The views of a scene show one set of named points, each view turned or mirrored, and shifted as a whole, with a little noise and some points left out.

Scene 1
View 1
fikuv: [  7   7  -9 -14 -10   4 -11   5 -18  26  -7   8 -10  11  13  11 -11   1
  -5 -12  -3  -9  -7]
fodot: [  5   7 -12  -5 -20  10   6  -4   5  23  -4 -13  -4  20  -2  -1  -6   7
 -10   3   6  -8  -4]
Fuvun: [ 12  -4  -2 -24 -32 -11  16  -8  -2  22  11 -38 -29  24  13  13 -22  -2
   5  11   5 -11 -25]
zon: [  7   6 -31  -9  -5  -9  -2  10  -6  19 -13   5 -16   1  -1   0 -24   9
   1  -4  -7   2 -19]
kimam: [  4  12 -39   0 -12  -1  10   2   5  19  -8   4   5  -7  -8  -3 -25  10
 -16  -6   6  15  -7]
desa: [ 17   5 -28 -20 -20  -9  23   2   4  24  -5 -24 -25   8   2  10 -35  -3
  -5   4  -1  -1 -26]
Koz: [ -2  10  -9   4  -6  10 -17   8  -1  20 -11  19   4  12  -4  -7   7  21
  -9  -2   4 -12   4]
bami: [ 22  12 -44 -24  -8  -3  17   6 -17  31 -17  -6 -24 -13   9  23 -52 -21
 -13 -24 -13  12 -29]
tane: [  9  -3  13 -16 -24   5  -2  -5  -8  27   3 -23 -21  39  18  12  -1  -2
   1   6   1 -26 -11]
fatab: [  4   3   0  -4 -22   7   6  -5  12  22  -2 -20  -8  32  -7  -9   2  15
  -7  13   7 -22  -6]
tov: [  6   0 -12 -16  -1 -13 -21  16 -11  21  -9  10 -31   4   7   5 -18  13
  15  -1 -13 -16 -27]
Zovef: [ 13   3 -15 -19 -22  -3  11  -3 -14  26   1 -18 -19  11  13  17 -26  -9
  -7  -5   0  -1 -18]
Zodap: [ -3  16 -10  -3   3  11 -34  12 -24  24 -13  41   7   2  11   5   9  11
 -12 -21   0  -4   8]
Feve: [  1  11 -12  -1 -24  18  10 -11   3  25  -4 -10  11  19  -4  -1  -1   6
 -24   1  15  -3  10]
didan: [ -1  15 -28   3   1   6 -10  10   0  21 -16  24   5  -2 -10  -8  -8  17
 -15  -9  -1   2   0]
gav: [  5   6  -8 -12 -12   4  -7   7 -14  26  -8   5 -13  14  11  10  -7   5
  -5 -11  -4 -13 -10]
Lofiz: [ 14   0 -20 -23   4 -22 -22  24 -13  19 -15  10 -43   0  11  10 -30   8
  22  -5 -23 -13 -38]
View 2
zon: [  1  -4  -4  13 -13   8   5  15  -1  -7 -13   1  27   2   7 -25   2  12
  -6   8   7 -33  -8]
gav: [-13   1   8  15   6   0   0  19  -5  -7 -20   5  18  -1  11  -9 -12  15
  -3  -4   4 -12  -7]
tane: [-15  13   7   4   5  -4 -23  18 -25 -19 -36   1  14   0  29   7 -26  30
  -1 -16 -11  -1  -2]
Fuvun: [ -6   9 -10   0 -16   7 -29  13 -36 -22 -38 -18  27   5  24  -7 -15  44
  -2 -10 -21 -20   1]
Zovef: [-15  -7  -3  10  -3  15 -16  13 -16  -3 -32 -11  30   8   9  -7  -6  32
  -3  -4 -11 -20  -1]
didan: [ -3   0   5  13  -6   3   4  12  13  10   7  22  17  -8  -2  -8   7   3
   2   3  17 -26 -19]
kimam: [ -5  -6  -8   5 -21  16  -5   6   4  15  -1  10  31  -1  -8 -11  13  20
   4   6   5 -38 -20]
fatab: [ -6  21   4  -6 -14  -3 -27  17 -20  -2  -9  19  12 -12  25  12 -15  25
   5 -13  -4 -15 -13]
fikuv: [-15  -3   9  17  12  -1   1  14   1  -7 -23   4  20   3   7 -11 -10  14
  -5  -5   4 -10 -10]
Lofiz: [  8  -3  -1  23  -6   1  23  24  -5 -31 -21  -5  25   2  19 -44   3  -1
 -13  18   9 -30   1]
tov: [  3   2   2  17  -2  -6  12  19  -9 -31 -24  -1  22   1  20 -31  -5   6
 -10   8   4 -21  -2]
desa: [ -4  -1 -18   8 -18  21 -17  20 -22   0 -23 -14  35   3  12 -14  -1  34
  -3   3 -13 -34  -1]
bami: [ -5 -16 -18  18  -1  30   3  30  -8   2 -29 -22  39   9   2 -30   6  21
 -10  15  -7 -36   2]
View 3
Koz: [-10  13   7  -5   5  -2   0 -13  18   6  -8   8  10  -1  13  25   6   0
  -4  -2   7   6  -2]
fodot: [ -5  -2  21 -18  10  -6   8 -11  10   1   9   5  12 -17  -1  17 -11  15
   8 -18   4   2   2]
fikuv: [ -6   4  -1   5  -6   1  15   2  13   7   0   1  -1 -17   8  21  -8  16
  16  -7   1  10 -10]
desa: [  9  -4  29  -5   6 -11  26  14  -9   4  22   1  -6 -24 -12   9 -29  21
  14 -34 -12  -1  -6]
fatab: [ -1   1  31 -26  11 -12   0 -24  22   2   8  10  17 -10  -9  15 -15  22
   1 -15   5   8   0]
Lofiz: [ 13  31  15  30 -13  -9  18  26   7  17   2   7 -29   4  -3  18 -14  12
  -7 -13 -20   9 -22]
Zovef: [  1  -7  17  -6  -1  -5  28   8   1   7  16  -3   0 -29  -3  13 -23  28
  21 -21  -8   6 -12]
tov: [  5  23  14  18 -13 -10  17  10  15  15  -3   7 -19  -1  -4  19 -12  19
  -1  -8 -12  16 -20]
didan: [ -5  14   1   4  12   1   8   3   0   4  -6   7  -1  -5  22  23   6 -17
  -7 -13   4  -1   7]
gav: [ -3   6   3   3  -3  -3  11  -1  14   8   2   0   1 -14   5  21  -8  18
  10  -9   3  13  -8]
kimam: [  1   1  18  -6  18  -1  21  15 -14   5   7   5  -5 -14  13  15   0 -12
  -2 -31  -7 -14   7]
tane: [ -4  -6  24 -15  -9  -9   9 -19  27   6   9   0  13 -21 -16  18 -23  44
  22  -8   3  21 -15]
Zodap: [-16  13 -24  13  -4  10   7  -5  17  10 -15  -1   3  -8  31  29  21  -6
   7   9   8  10  -6]
Feve: [-11 -13  15 -31  19  -3   6 -18  11   1   5   3  21 -23   8  20  -2   6
   7 -22   9   1   9]
zon: [  5  13  16   7   0  -4  18  14  -1  10   5   4 -12  -9   5  18  -9   3
  -2 -23 -14  -3  -8]
View 4
zon: [ 22 -13  10   1 -19  20  -3  17  32   9  -3 -19  -1   1   5   5   5  -6
  21  -6  15   5 -17]
gav: [ 16  -3  10  11 -24   5   7  15  18   8 -12  10   0   1   8  -1  -4 -11
  18 -10  31   4  -8]
fodot: [ -1 -26  11  16 -22   2   8   8  18   9  -7   8  -2   3  -2  -5   4  11
   3 -22  25   7  -2]
Fuvun: [ 23 -25  16  24 -39 -10   9  32  38  11  22   7   2  -3   8 -12  19  10
  -5 -40  40  -9  -7]
tane: [ 17 -11   8  30 -38 -18  11  23  16   3   4  29   2  -2   2 -11  -2   5
   4 -33  50   2   3]
Koz: [ -4  -9   1   4 -16   8   6   6   7  -5 -24  14   1   3  -5  -1  -6   3
  25   1  15  18  -2]
Lofiz: [ 48   5  -2  -1 -24  20 -10  32  36   1   2 -20   4  -5  -3  12   2 -17
  33   7  22   5 -24]
Feve: [-18 -26  16  10 -15   2  15  -1  11  12 -18  17  -8   3   4  -9   0  14
   3 -23  22   8   1]
didan: [ -1 -12  10  -5  -9  23   3   0  15   5 -25  -6  -5   6   1   5  -7  -4
  26   6   7  15 -11]
kimam: [ -4 -26  21  -4 -10  28   4   1  30  20  -9 -18  -7   2   8   0   6   2
  13  -8   2   5 -15]
bami: [ 41 -13  37   6 -25  37  -1   5  46  42  -2 -26 -12  -3  25   8   6 -18
   8 -22  28 -19 -28]
Zodap: [  2  15  10  -8 -11  21   9  -1   4  -6 -38  20   3   2  13  -4 -19 -21
  38  16  18  12  -5]

Which points are out of place in each view (at most two, in the order of its rows)? Write - if all are in place.
view 1 | Lofiz
view 2 | bami
view 3 | -
view 4 | -
